Each scene shows the same named points in several views. A view is turned or mirrored, shifted and resized as a whole, has a little noise and may leave points out.
(in the rows, 128 means zero)

Scene 1
View 1
sagol: [113 137 174 143 128 146 116  93 135 102 138 130 157  98  85 151 136 124
 153 111 124 124 151  62 136 133 103 136 162 133 112 132 135 140 105 136
 111 100 113 102 129 121 156 142 135 137 142 103 167 153]
Tebon: [ 98  98  79  95 156 124 117 129 145 156 131 119 120 124 117 106 122 142
 123 142 121 126 143 133 123 113 128 129 162 128  99 125 110 150 103 144
 100 158 104 137 153 145 138 131 131 138 126 124 117 126]
ralez: [ 99 128 149 138 148 148 110 111 149 105 134 116 134 112  78 119 117 133
 147 111 127 138 158  89 138 129 105 120 140 141  95 145 118 140  69 134
 120 107 129 134 122 117 133 127 125 116 136 121 160 129]
Ruv: [101 119 140 126 151 140 111 112 137 127 134 132 153 107  99 141 132 130
 147 114 127 132 148  89 129 125 121 139 154 118 117 129 138 135 103 139
  98 122 111 116 133 125 137 138 140 139 128 112 142 147]
Nodip: [ 96 103 114 110 160 133 110 124 136 155 129 135 152 111 113 139 131 140
 139 119 137 130 145 102 124 115 132 144 156 103 125 119 140 135 115 145
  90 144 106 118 143 134 129 133 141 148 120 117 124 144]
veta: [104 136 131 138 145 134 134 151 156 144 133 121 151 125  83 123  91 153
 137 139 150 140 154  93 125 118 126 137 152 135 139 123 107 136  83 155
 109 147 122 142 129 134 151 128 106 133 138 108 154 137]
bevuz: [ 97 119 154 139 159 152 107 127 137 126 135 134 164 107  93 145 115 131
 147 104 142 138 151  84 133 125 124 146 132 114 127 133 139 123  79 138
  98 118 130 139 120 113 119 125 132 123 126 128 143 140]
dofup: [100 106 121 100 163 108 106 105 123 150 132 129 162 108 115 173 166 138
 152 123 133 135 149 100 110 112 135 143 178  78 133 109 178 123 165 146
  75 144  71  72 151 141 132 144 164 177 119  83 120 166]
vozu: [104 104 120 103 150 115 107 118 131 136 151 120 143 115 122 140 143 122
 131 142 115 121 138 124 126 116 128 139 160 113 111 130 130 134 119 129
  84 153  92 131 144 128 132 139 153 141 122 117 109 140]
sefep: [100 110 122 120 152 140 112 131 139 142 132 130 152 113 105 129 117 135
 137 120 135 131 144 102 130 118 127 142 146 119 117 128 123 135  88 138
 100 135 121 138 134 127 129 128 131 131 125 128 136 136]
butev: [ 88  96  97 110 163 146 104 128 144 151 127 128 137 115 108 117 118 138
 131 113 132 133 147 114 129 114 130 134 139 117 100 128 119 141  79 141
 100 139 123 147 138 130 118 122 130 125 120 141 127 126]
tevet: [125 140 166 126 133 103 117 123 137 100 171 107 155 117  98 150 130 110
 134 168 107 121 144 112 133 132 111 128 161 140 122 136 113 132 117 125
  96 151  91 138 130 111 158 150 145 134 143  95 128 142]
Loza: [105  90  86  90 136 132 114 114 135 156 133 130 128 112 136 110 135 125
 113 144 107 103 129 126 132 112 124 138 168 124  90 122 107 162 112 132
  98 155  99 131 156 143 145 142 145 140 124 132 110 131]
fori: [ 96 102 115 105 157 119  98 111 136 122 146 110 122 117 107 123 140 118
 133 137 103 124 144 130 131 122 117 118 150 130  84 141 119 145 101 126
 100 143 105 142 137 122 124 132 147 124 123 126 113 123]
dukel: [ 83  91  96 102 179 133  94 105 140 133 125 114 118 117  99 122 142 133
 148 112 121 145 155 126 120 116 123 113 148 110  78 135 140 139 100 136
 100 132 104 120 144 132 106 123 146 131 116 126 121 125]
Ronod: [105 103 117 111 141 140 116 126 135 151 136 139 154 109 123 129 124 131
 125 127 126 115 135 104 133 117 130 153 155 116 120 121 120 142 102 134
  97 143 113 134 140 131 139 136 136 138 126 127 129 142]
Pudon: [103 115 124 114 149 132 117 112 132 141 130 130 149 110 102 140 137 139
 142 122 130 128 149  93 126 118 122 137 168 113 116 121 139 140 121 144
  98 132 100 102 146 138 145 140 139 153 128 102 139 149]
dov: [100 101 121 110 164 131 107 125 129 162 132 139 169 110 120 156 138 134
 140 118 139 128 143  97 121 112 140 158 157  89 140 112 158 127 127 142
  79 145 101 111 142 133 124 135 150 158 117 117 117 153]
View 2
ralez: [ 96  86 118 113 122 142 153 156 141 122 175 124  94 197 209  88 116 125
 127 123  88 109 139 160 168  98  43 126 130 140 106 163  80 131 157  34
 113 139 137 143 123 117 173 145 143 157 168 108  92 160]
tevet: [115 121 151 138  72 164 120  87  84  83 102 136 124 166 149 157 114 187
 164 116 126  71 102 148 200 121  37 122 138 111 137 119 172 163  86 132
 101 124 154 104 102 114 151 128 184 128  92 136 154 174]
Nodip: [165 121 145 176 128  83 132 144 112 132 111 144  91 148 147 145 164 126
 161 181 116 136 130 140 155 146  90 118 104 120 128  79  91  83  76 109
 154 111 110 141 110 109 144 103 177 128 129  93 128 120]
fori: [106 126 146 129  89 155  99 126 105 121 110 151 106 161 178  86 108 118
 172 153 146 104 146 167 170  99  83  87  94  75 133 112 107 106  84 115
 155 155 139 142 108 119 130 134 175  84 117  83 129 160]
dov: [184 105 149 189 124  72 124 139 127 142 114 151  94 151 130 170 176 139
 172 196 129 139 119 146 166 152  92 125  96 131 125  39 101  89  61 128
 152  84 103 143 113 113 120  95 182 137 126  96 136 104]
butev: [128 128 139 144 136 119 114 156 113 128 127 153 102 171 173  92 149  89
 164 171 107 144 170 153 148 119 110 109 101 128 118 125  64  76 101  90
 170 146 130 177 118 111 145 140 167 106 145  90 104 134]
sagol: [146  82 125 137 109 118 191 137 139 129 159 118  82 172 185 134 101 172
 115 138  85  79  76 151 182 120   0 149 140 121 135 111 132 157 136  73
  93  87  98  93 103 123 148 107 154 191 143 110 119 149]
Ruv: [143 100 135 152 120 110 149 143 129 133 140 134  93 166 167 134 135 143
 142 158 107 111 113 153 172 127  53 123 118 130 125  97 107 116 108  90
 127 108 113 128 110 117 145 114 166 149 143 100 123 136]
Pudon: [168 115 136 174 110  87 155 137 116 129 115 126  76 146 159 143 139 144
 135 162 115 110 112 144 156 148  64 115 111 110 142  85 107 100  81 103
 139 113 104 112  97 104 146  91 177 150 142  90 135 132]
veta: [133 125 140 162 137 105 148 138  83  83 124 119 108 169 160 156 179 136
 137 116  68 128 157 113 159 156  76 139 148 175 118 172  94 108 115  68
 121 152 157 154 105  79 204 117 175 146 145 143 120 152]
bevuz: [123  75 129 133 134 110 133 154 151 126 173 150 103 200 172 137 159 135
 148 159  99 133 132 158 180 111  66 142 121 167  95 111  81 128 135  70
 116 103 130 156 132 124 153 138 152 157 151 114 107 134]
dukel: [120 102 138 148  96 115 103 148 137 148 124 140  86 162 174  75 125 104
 162 166 164 126 156 176 148 112  94  66  71  80 120  91  64  70  79  71
 165 153 114 140 114 115 143 117 173  98 154  52 121 140]
Loza: [163 178 145 150 126 132 131 127  72 109  69 168  99 121 171  92 114  85
 171 178 101 120 140 135 140 127 104 108 113  62 160 115 110  76  75 154
 184 149 112 161  93 115 110 114 183  74 100  85 120 140]
dofup: [212  96 153 221  82  49 136 124 127 154  96 126  70 127 112 182 162 185
 162 196 174 124  92 146 163 171  69 100  78  89 146   4 126  83  23 134
 136  78  86  79  92 107 127  61 198 151 131  72 169 105]
Tebon: [141 165 150 161 119 123 115 133  76 101  77 146  98 132 169  96 141  93
 169 156 115 129 166 139 143 136 111  93 109  90 142 139  87  66  69 118
 182 173 134 156  96  94 149 115 189  81 123  89 120 146]
vozu: [143 129 152 152  96 125 104 117  94 117  95 157 108 153 147 129 135 133
 184 169 141 110 133 152 165 124  86 102  98  90 136  76 128 103  61 141
 154 125 130 133 107 121 121 115 183  98 100  95 140 141]
View 3
sagol: [ 95  89 136  93 167 135 188  71 207 145 156 102  83 105 163  87 138 113
  76 129 154 151 170  88 111 170 123 159 122 131  97 133 135 142  87 114
 104  82 152 131 124  48 113 126 130 171 131 100 140 101]
sefep: [137 128  93  83 160 148 129 130 127 113 109  82  91  72 115 135 143 131
 108 123 141 121 129 141 139 147 154 104 121 147 128  95 137 140 132 137
 108 107 138 106 114 122 108 131 136 149  83 107 119 113]
butev: [159 129  79  71 168 160 113 154 113 101  79  71  87  54  94 150 145 137
 107 120 126 103 110 156 140 141 138  81 129 153 119  91 149 128 132 150
 102  91 132  82  97 142 105 112 137 141  68  90 118 119]
tevet: [ 99  97 156  86 135 115 141  52 143 167 166 144  79 106 140 104 130 127
 122 178 162 157 153 118 117 132 113  95  81 106 124 139 107 169 163  77
 160 120 132 144  59 122  89 122 130 116 140 122 130  64]
veta: [147  94 116  92 148 149  68  83 161 125 132  54  60  81  98 131 126 170
  92 107 155 165 127  97 153 152 159 118 133 145 107  75 139 138 155 128
 101 152  86 104 123 146 138 114 157 165 115 147  84  83]
bevuz: [118 122 102  94 173 160 140 135 148 108 112  60  83  69 145 148 149 120
 107 102 177 124 150 145 152 181 149 139 138 125 138 105 131 150 102 139
  92 103 161 129 121  72 100 151 149 152  82 115 147 100]
Ronod: [127 138  83  84 144 140 136 125 107 100 137  92 108  86 113 109 155 132
  96 144 128 131 130 132 125 119 162  89 109 167 130 104 130 129 133 134
 119 107 134 100 111 143  99 131 114 151  78 111 110 138]
ralez: [134  85 106  66 193 155 136 114 201 134  95  61  58  75 132 127 127 128
  87 114 156 132 134 123 137 180 103 136 139 124  80 119 148 155 123 128
  94  88 136 102  79  68 114 104 168 149 106 100 144  61]
dov: [127 154 120 110 121 139 169 120  82 124 134 136 116  64 125 135 163 123
 126 123 140 109 155 160 119 123 180  90 110 145 185  84 120 114  93 139
 126  94 162 128 175 145  97 158  89 158  82  96 112 171]
Loza: [145 136  73  67 136 124 135 128  87 110 117 118 117  87  84  92 153 138
  91 172  78 113 105 132 104  77 134  43  92 177  99 113 137 122 164 127
 138  87 116  71  81 189  95  99  97 140  74  87  97 146]
vozu: [126 137 115  79 132 125 158 106  85 133 130 156 113  82 118 109 147 127
 125 179 114 113 129 153 100 102 127  59  80 139 134 129 123 139 152 108
 158  89 149 109  81 162  75 121 100 117  93  88 123 120]
Ruv: [123 119 125  92 160 144 164 109 148 134 123 109  90  79 136 121 142 124
 104 126 142 122 154 131 120 149 140 122 125 135 132 104 134 135 104 130
 112  89 152 115 128  96 104 135 126 160  98  97 132 116]
Nodip: [136 137 117  98 135 143 147 119 101 121 121 117 103  62 114 136 144 131
 116 126 131 114 141 148 121 127 161  85 118 149 151  84 132 121 109 136
 117  96 141 111 156 145 102 141 104 156  87  99 108 149]
dofup: [131 146 185 118 104 124 219  76  87 173 146 204 112  58 136 125 145 125
 132 138 112 100 182 152  73 109 157  74 100 136 188  77 119 101  71 120
 152  64 166 135 220 147 101 156  58 168 120  70 112 188]
Tebon: [167 124  98  73 142 144 105 127 100 125  97 111  92  58  72 130 135 157
 109 147  94 114  99 137 120  95 132  43 112 157 109  83 147 125 165 126
 131 101 102  67  95 191 107 100 118 137  84  94  91 119]
View 4
fori: [132 123 122 151 146 116 101  82 133 118 117  87 153 122  95 126 134 123
 114 151  90 129 137 146 110 122 168 155 135 142 118 143 131 109  98 130
 107 117 103 118 105 129 158  89 168 120 147 142 165 135]
dov: [111 129 148 122 138 114 116 122 143  88 129 115 122 127 123 137 108 116
 142 108 129 148 121 145 107 133 146 107 163 119 115 100 139 127 109  95
 145 127 116 107  99 162 156 108 156 155 126 132 134 111]
sefep: [126 117 122 131 128 111 117 105 126 103 106 113 126 141 117 115 119 127
 131 126 105 127 124 132 113 126 144 128 165 140 113 148 138 104 110 116
 120 136 123 128  98 137 148  98 169 135 134 121 130 136]
Pudon: [128 125 147 134 138 121 123 105 124  94 124 116 116 138 138 137 136 107
 134 140 124 137 138 151 110 118 150 123 159 121 111 127 143 116 103 111
 126 144 121 106  99 134 146 118 143 144 132 138 130 139]
ralez: [133  96 106 151 123 127 117 100  96  98  99 116 124 164 120 100 136 111
 117 158  95 110 148 121  99 128 140 145 152 138 120 187 126  91  93 146
 110 157 127 142  89 120 136 108 166 114 155 128 130 162]
veta: [151 124 128 114 104 106 114  94 134 100  86 127 110 160 154 116 114 111
 134 145 101 126 112 128 137 108 135 127 174 133 105 177 139  85 107 130
 110 137 147 149 105 121 151  97 154 135 139 102 105 136]
Loza: [138 140 128 129 148  99 114  82 149 130 108  95 150 100 101 138 139 150
 128 135  93 134 124 177 137 114 167 141 152 162 100 117 154 109 116 104
 111 123 115  95 113 120 160  99 160 137 119 130 164 145]
dukel: [124 126 134 157 143 127 110 103 122 121 154  87 141 130 107 129 142 122
 111 144  85 117 131 135  88 122 166 144 141 139 129 135 127 136 130 128
 113 125  99 113  88 144 145  80 167 130 141 145 146 130]
Ronod: [129 125 125 123 135 103 120 103 138 111  98 113 133 124 113 122 120 137
 139 125 108 135 122 153 127 127 149 122 166 145 103 127 145 103 107 104
 127 135 125 115 104 136 152 109 163 142 126 120 144 140]
tevet: [133 114 132 132 134 109  89  72 140  81  71 107 131 135 126 131 121  81
 131 160 125 156 151 160 131 122 158 149 140 116 105 151 132  74  40 128
 117 126 115 129 127 115 174 132 141 120 158 138 157 130]
Tebon: [148 145 134 131 138 103 104  80 154 138 125  91 146 112 114 144 130 143
 120 139  79 125 107 158 131 103 173 142 146 156 107 130 143 119 131 118
 103 108 112 115 112 128 166  76 163 137 126 128 146 124]
Nodip: [125 130 143 127 134 112 116 109 135 100 123 110 123 130 127 133 121 120
 137 124 114 139 119 144 109 123 149 117 162 128 115 118 140 119 118 103
 131 130 119 112  98 149 150 102 156 148 128 128 134 127]
vozu: [125 130 139 132 145 109 101  92 148 105 112  96 143 114 107 142 122 115
 129 135 111 146 131 159 119 123 163 135 143 130 107 117 138 111  92 112
 125 115 106 109 113 141 169 103 157 140 137 141 160 119]

Which points are out of place in each view (at most two, in the order of its rows)? Write - if all are in place.
view 1 => -
view 2 => ralez
view 3 => veta, vozu
view 4 => Tebon
